Each row is a point on a landscape with many valleys, with its height.
From any point a ball takes the steepest step (drop divided by distance) to one of its 2 nearest points. It stops when none of these is lower. Distance is the straight distance between rows; heights are no part of it.
vop: [152 169 156  83  67 105 107 138 139 131 145 161  92 116 128 162 117 109
 163 180 125 152  84 113 119 133]  (h 23.8)
ligu: [119 139 144 163 100 118 128 126 173 140  68 145 122 128 104 142 125 126
 119  98 136 111 100  81 108 118]  (h 51.5)
Tigit: [151 169 162 165  89  91 144 135 153 105 120 150 135 101 113 118 110 153
 114 128  89 150 111 129 115 158]  (h 29.7)
pusu: [ 81 159  94 106 139 143 101 144 201 175 112 131  88 147 161 120 101 123
 157 130 142 113 116  81 147 154]  (h 58.6)
kamo: [147 171 153  99 171 115 147 124 173 118 102 151 141 147 107  79 114  97
 116 178 154 148 143  92 187 120]  (h 30.1)
vov: [140 129  73 143 170 166 153 125  90 144 150 106 136 143 146 111 151 146
 126 103 125 131 186 127 115 110]  (h 12.1)
zar: [147 109 116  78 120 127 107 147  91 140 145 156  78 139 110 172  87 129
 190  98 136 121 119 205 157 183]  (h 37.0)
vesev: [128 118 116 158 161 160 133 128 124 153 136 126 134 150 144  97 144 128
  99 120 136 156 190 109 161 128]  (h 6.0)
ved: [106 155 118  99 136 136 107  97 143 165 180 136 115 131 154 128 158 117
 162 133 140 103 139 150 194 121]  (h 14.5)
Zibu: [156  85 155 168 152  80 127  98 111 150 135 159 122 148 135 106 136 105
 106 126 117 133 152 167 146 123]  (h 47.4)
minef: [ 98 106  70 130 152  99 111  97  93 125 161 102 117  95 122 157 169 136
 162  90 143 165 166 153 113  64]  (h 19.7)
tulab: [151 155  88 141 147 141 151 145 120 156 136 148 122 150 146 155 104 166
 142  68 124 104 186 171 150 191]  (h 42.0)
bared: [160 107 178 152  88  92 153 111 109 121 111 144 170 139 121 175 111 104
  96 109 113  81 117 136 120 154]  (h 31.0)
Banu: [135 145 204 179  77  84 137  96 147 101  89  96 140 123 125 137 173 130
  95 151 146 115 119  81 116  72]  (h 41.8)
besi: [106 167 121  97  92 211 115 132 138 151 129  99 112 134 160 126 134 139
 145 148 141  93 103 154 163 127]  (h 23.0)
logug: [121 156 123 176 152 114 167 154 151  93 117 115 161 125 141 150 137 165
 107 115  99 101 121  83  63 156]  (h 65.3)
siti: [149  93 107  74 155 149 150 120 138 129 145 150 157 163 136 102  91  66
 111 134  99 145 123 145 106 164]  (h 15.7)
nafi: [125  69  84 111 166 163 145 120 119 131 134  97 166 157 132 127 123  76
 108 119 123 130 126 124 100 114]  (h 20.1)
zakiv: [ 90 154 112 146 166 104 118  99 134 148  84 147 134 164  66 138 147  91
 139  67 173 134 151 125 174  94]  (h 48.8)
ribu: [152  73 116  90 125 124 130 119 101 124 160 127  93 109 142 145 123 158
 150 118 105 135 138 172 119 114]  (h 13.1)
Safo: [142  80 144 181 165 113 157 151 150 165 121 155 137 158 164 130  97 148
  95 104 105 106 179  91  78 171]  (h 61.0)
bulez: [133 103 138 167 114  62 113 128  88 119 146 137 106  81 119 140 133 147
 137 108 130 163 142 144  96 116]  (h 33.9)
mera: [114 167  96 156 144  94 114  98 126 149 150 140 135 118 119 137 157 125
 162 111 149 125 158 169 184  99]  (h 5.0)
Sote: [143  88 122 134 165 106 126 118  77 154 190 151  98 143 144  78 121 109
 128 140  93 137 167 137 134 112]  (h 50.5)
kup: [170 134  94 121 146 175 160 121 116 147 156 143 163 163 156 117 112 124
 138  93 123 119 179 202 163 173]  (h 43.6)
fuf: [136  62 120 136 152 109 147 142 107 152 144 132 114 131 162 145 123 156
 113 116 108 103 186 117  78 160]  (h 57.9)
Rebi: [116 112 131 160 134 101 112 110  57 113 147 106 114  93 110 172 176 138
 121  91 140 114 165 145  94  87]  (h 27.6)
Sunu: [128 157 135 174 134  51 139 106 127 100 148  97 139 119 153 174 160 173
 126 117 114 121 170 116 116  98]  (h 68.0)
Geve: [163  83 199 125  80 146 149 124  91 105 114 112 147 125 169 184 122 121
  79 140  98  88 132 118  84 166]  (h 17.9)
vav: [150 133 134 176 132  69 112 141 125 120 117 131 116 114 110 106 156 133
  93 145 121 168 123  66 105 124]  (h 34.7)
komem: [104 140 134  71 117 177 118  81 161 102 137  67 155 127 133 122 161 116
 156 196 160 159 121 128 202  81]  (h 23.4)
sagez: [115  79  68 107 147 118 116  89 104 146 151 122 110 123 132 151 140 162
 188  83 133 116 150 176 131  95]  (h 19.5)
Doro: [140 185 200 153  66 109 125 138 129  99 114 111 119 143 142 143 161 113
 102 157 138 107  76  78 107  70]  (h 45.1)
tovir: [135 123 158  82 188  81 137 128 160  80  80 132 168 151  92 143 127 116
  95 159 159 170 187  81 111 144]  (h 40.6)
lis: [164  85  98 108 130 137 131 204  57 128 150 128  61 104 133 116 134 156
 156 148  85 132 108 134  78 149]  (h 22.7)
Basiv: [132 142 134 156 117 108 151 130 113  76 136  86 155 112 140 189 147 145
 114 118 115 103 151 115  85 141]  (h 66.7)
vod: [144 107  98  43 131 132 108 125 103 106 192  91 120 101 152 210 121 173
 199 149 124 139 148 184 141 118]  (h 15.8)
sil: [142 172 154 122  96  92 104 145 137 173 143 194  82 141 129 117 100  78
 130 155 136 129  98 168 162 175]  (h 26.7)
leves: [107 145 115 127 100 180 136 111  85 122 128  97 127 123 154 105 160  93
 119 139 124 106  75 116  98  85]  (h 27.4)
Nedo: [112 132 159 169  92  88 115 117 165 149  91 165 106 126 102  81 118 124
 143 121 128 103  44  84 105  88]  (h 54.5)
Div: [130 122 105  53 106 188 115 136  97 101 178  89  88  97 151 163 131 181
 183 174 115 119 120 159 150 123]  (h 18.1)
Pur: [135 159 130 104 112  89 108 132 145 165 182 189  97 130 143 140 110 105
 170 166 116 142 144 177 178 164]  (h 22.5)
fal: [152 166 156 121  86 149 155 129 170 118  63 140 174 142 146 152  98 127
 100 106 119 101 123 140 159 147]  (h 30.8)
puvi: [141 119 178 195 103  83 127 117 125 115 123 124 126 107 121  74 161 153
 112 147 113 151 110  87 117  74]  (h 37.8)
mimu: [151 187 166 153  63 108 131 140 128 120 138 156 101 101 144 100 125 128
 145 160 118 132  96 119 134 126]  (h 26.6)
zose: [152 133 124 168 108  98 161 109 134  94 136 145 137  98 126 121 125 148
 141 102 104 149 146 165 136 115]  (h 32.5)
Linu: [103 110  56 100 167 210 120 149  73 125 168  83 126 128 135 106 152 156
 141 132 125 140 149 148 111 120]  (h 16.5)
nur: [132 108  98 119 141 124 139 151 138 165 128 170  75 151 125 144  66 152
 177  75 119  95 157 190 143 185]  (h 39.5)
gubim: [138  99 139 132  88 208 112 175 110 107  86  99 123  88 100 119 124 129
  96 113 134 153 105 133 119 139]  (h 22.1)
Gedi: [146 121 129 156 149 167 148 108 125 134 137  82 135 132 187  76 146 153
  86 184 105 156 173 111 148 103]  (h 13.0)
zud: [170  67 182 150 135  85 141 120 107 134 114 159 148 145 140 157 106  86
  83 107 107  99 169 151 115 155]  (h 40.5)
gid: [115  98 145 176  87 132 118 119  72 126 125 109 120  98  99 118 169 122
 125  98 149  99  75 126  86  61]  (h 12.4)
sim: [ 88 166  88 105 112 185 110 164 144 123  96 125 126 119 113 140 122 109
 139  95 141  93  61 118 109 162]  (h 37.4)
Ditom: [122 135  84  79 118 189 117 184  82 114 165 115  75  87 138 138 133 158
 156 147 121 136 102 143 100 145]  (h 20.0)
Bisam: [104 149 103 137 144  72 103 103 149 124 132 110 115  87 123 152 149 158
 177 104 159 172 171 167 152 102]  (h 13.8)
git: [ 95 179 140 100 143 150 140  97 170  99 108  87 168 138 124 102 158 124
 123 195 169 117 109 107 182  76]  (h 25.7)
danek: [144 139 184 153  98 179 159 173 142  94  72 132 187 121 118 142 114 144
  70  90 138  87 120 123 128 183]  (h 27.5)
zoker: [169 133 195 135 127  72 158 117 156 108  87 147 162 157 118 122  91 101
  83 144 111 144 145 107 141 152]  (h 35.8)
Dal: [109 163  96 120 143 106 125 112 154 171 114 140 118 173 132 117 101  83
 140 115 151  85 110  84 130 129]  (h 56.9)
Raf: [147 107 131  30 126 137 132 118 130 108 147 136 161 142 160 169  75  96
 122 155  72 153 133 158 113 167]  (h 11.5)
funin: [106 161  92 110 139  87 122 111 207 137 156 137 125 122 151 117 106 137
 157 165 101 161 119  93 118 120]  (h 60.3)
fudut: [ 99 179  94 137 136 184 112 191 100 113 126 116 131 122  98 110 126 119
 108  96 136 107  85  94  92 152]  (h 39.1)
Kom: [114  75 129 192 164 134 150 131 116 136  81 144 177 140  65 127 145  89
 132  65 170  82 103 105  98 129]  (h 41.7)
nifug: [124 142 125  91 101 151  82 139 130 143 141 134  93 116 139 123 124 144
 141 173 119 174 102 118 135 123]  (h 21.3)
nove: [ 98 156 137 163  61 128 134 112  82 118 121 117 128 115 125  96 176 112
 150 116 147  90  43  99  91  52]  (h 22.3)
Nomu: [ 65 154  94 104 144 121 103 138 212 156 145 159  83 122 137 135  86 158
 175 147 108 142 118 100 125 161]  (h 59.5)
pobul: [162 133 150 114 140 107 144 109 170 134  83 151 164 163 119 139 103 117
  89 152 139 151 176 132 176 141]  (h 32.8)
neku: [135  79 114 134 146 135 115 168 118 124 130 121  85 103 122 107 123 174
 129 128 102 167 118 113  64 156]  (h 26.0)
fovos: [165  80 146 103 108 152 155 108 112 107 123  98 126 131 163 162 112 151
 116 112  86  98 129 156  94 121]  (h 4.7)
Zuzom: [112 174 127  83  66 185 114 152 174 119  79 143 145 104 123 121 100  92
 153 124 134 111  43 149 129 156]  (h 35.5)
dubi: [124 144 157  97  68 150 119 125 184 137  61 146 133 129 139 139  89 122
 126 142 135 117  97 142 146 145]  (h 33.3)
gasef: [133 177 173 139  78 119  87 145 123 144  91 131 120 119 122 155 150  98
 122 107 159  87  85  93 123  94]  (h 48.1)
rinuf: [ 96 152 118 148 159  65 122  85 140 176 108 164 137 164 107 129 135  81
 126  74 168  84 137 100 152  86]  (h 52.8)
rak: [138 123 133 149 120  72  81 169 112 129 144 144  96  97 115 120 130 167
 112 155  94 174 137  83  71 184]  (h 30.2)
Rozu: [123  75  99 150 155  72 119 144 111 147 147 141  79 133 161 133 124 191
 133 102 119 116 187 141 120 126]  (h 55.1)
meti: [160 111 167 104 172  86 161 139 137  86  90 127 182 147 103 127 106 106
  57 181 112 183 157  74 117 169]  (h 38.8)
kamun: [145 129 130 110 122 188 119 140 109 136 156 100 102 137 169  54 138 129
  99 196 103 140 127  97 139 111]  (h 17.1)
migo: [116 100 112 109 119 238 125 152 109 112 124  60 136  90 111 106 144 148
  90 117 136 140 108 151 105 103]  (h 20.2)
zekot: [118  95 138 132 208  81 128 129 152  80  61 122 185 139  56 154 121 153
  89 115 159 182 181  92 120 150]  (h 43.0)
folo: [107 148 105 104 157 210 103 111 137 119 166  62 157 116 137 132 175 127
 130 172 160 183 160 153 205 112]  (h 21.8)
tumu: [127 151 160 196 109  75 175 119 130 125 118 170 129 133 100  91 156 123
 119 117 111  77  51  71  88 107]  (h 58.1)
kub: [104 192 114 125 152 139 155 104 153 119 127 111 164 151 125  57 152 103
  97 191 171 156 134  96 186 108]  (h 28.1)
verun: [130 121 107  33 114 117 113 106 112 127 183 125 142 115 142 204 105 123
 162 163 106 139 133 171 130 142]  (h 15.6)
Ririz: [105  97  65 113 150 238 152 125 101 102 152  58 171 117 139 101 144 144
 121  98 149 140 124 153 107  79]  (h 18.5)
palaf: [106 120  94 109 145 248 110 108 118 136 154  55 156 122 127 108 160 127
 134 128 163 139 134 156 178  93]  (h 20.3)
mires: [134 155 111  64 128  67 114 121 142 121 187 158 121 130 132 168 102  92
 175 154 112 161 117 152 141 167]  (h 19.1)
kabu: [103  81 106 169 150 144 139 111 114 158  94 155 145 163  77 120 146  85
 133  39 167 113 130 127 142 103]  (h 46.1)
Fama: [152 147 143 154 117 181 147 181 114  96  81 106 152 117 124 102 125 142
  69 126 128 143 126 107 122 150]  (h 24.3)
Niz: [154  77 149 132 112 104  92 115 102 164 145 167  87 135  97 130  73 121
 151 101 133 135 133 230 176 177]  (h 34.1)
vokam: [122 128 119  88 116 184 100 154 114 143 185 110  93  93 155  73 147 146
 148 210 124 158 107 127 152 110]  (h 19.3)
soti: [157 113 181 127  84 106  86 123 101 163 128 175  89 136 102 116  80  71
 117 130 132 152 112 198 194 164]  (h 30.9)
reke: [150 111 130 185 149 106 178 146 152 121 131 159 146 134 127 107  95 160
 107 104  80 112 134 124  76 175]  (h 63.5)
kefaz: [104 142 123 143 157 107 136 128 192 106  65 134 168 130  82 151 123 139
 127  82 159 107 113  91 118 125]  (h 48.9)
dag: [ 91 183 130 115 104 181  76 104 148 156 144  99 106 135 163 135 157 118
 167 170 171  95 119 129 189  95]  (h 19.9)
Dibo: [107 169 110 113 152  77 145  89 205 126 130 160 130 144 138 100 128 118
 160 161 122 137 116 132 164 115]  (h 61.1)
mareg: [117 108 127 112 145 171 134 116  96 128 136  79 144 145 162 110 145  90
  82 146 125 112 124  84  99  94]  (h 24.1)
Lop: [110  80  97 141 183  74 131 144  96 164 191 165  57 133 153  80 108 163
 148 128  99 141 159 151 120 125]  (h 52.3)
lun: [110 118 146 166 189  80 155 133 183  92  59 150 173 167  39 131 117 158
 115  98 149 136 149  98 129 157]  (h 45.9)
zepaz: [100  70 166 196 123 108 122 127  86 123 115 142 148 109  75 143 160 104
 136  77 150  76  79 110  68 112]  (h 30.3)

For each start below, name the point where the ball stops.
logug | fovos
Nomu | gid
Tigit | vesev

Call two points neighbours if one is among the 2 nearest of the other. Go from one point of each pair to the other, from neighbour to neighbour, staying as low as possible. Name the highest point that can't be avoided.
vesev / gid | kup
Raf / gid | leves
mera / fovos | minef
fovos / vesev | bulez
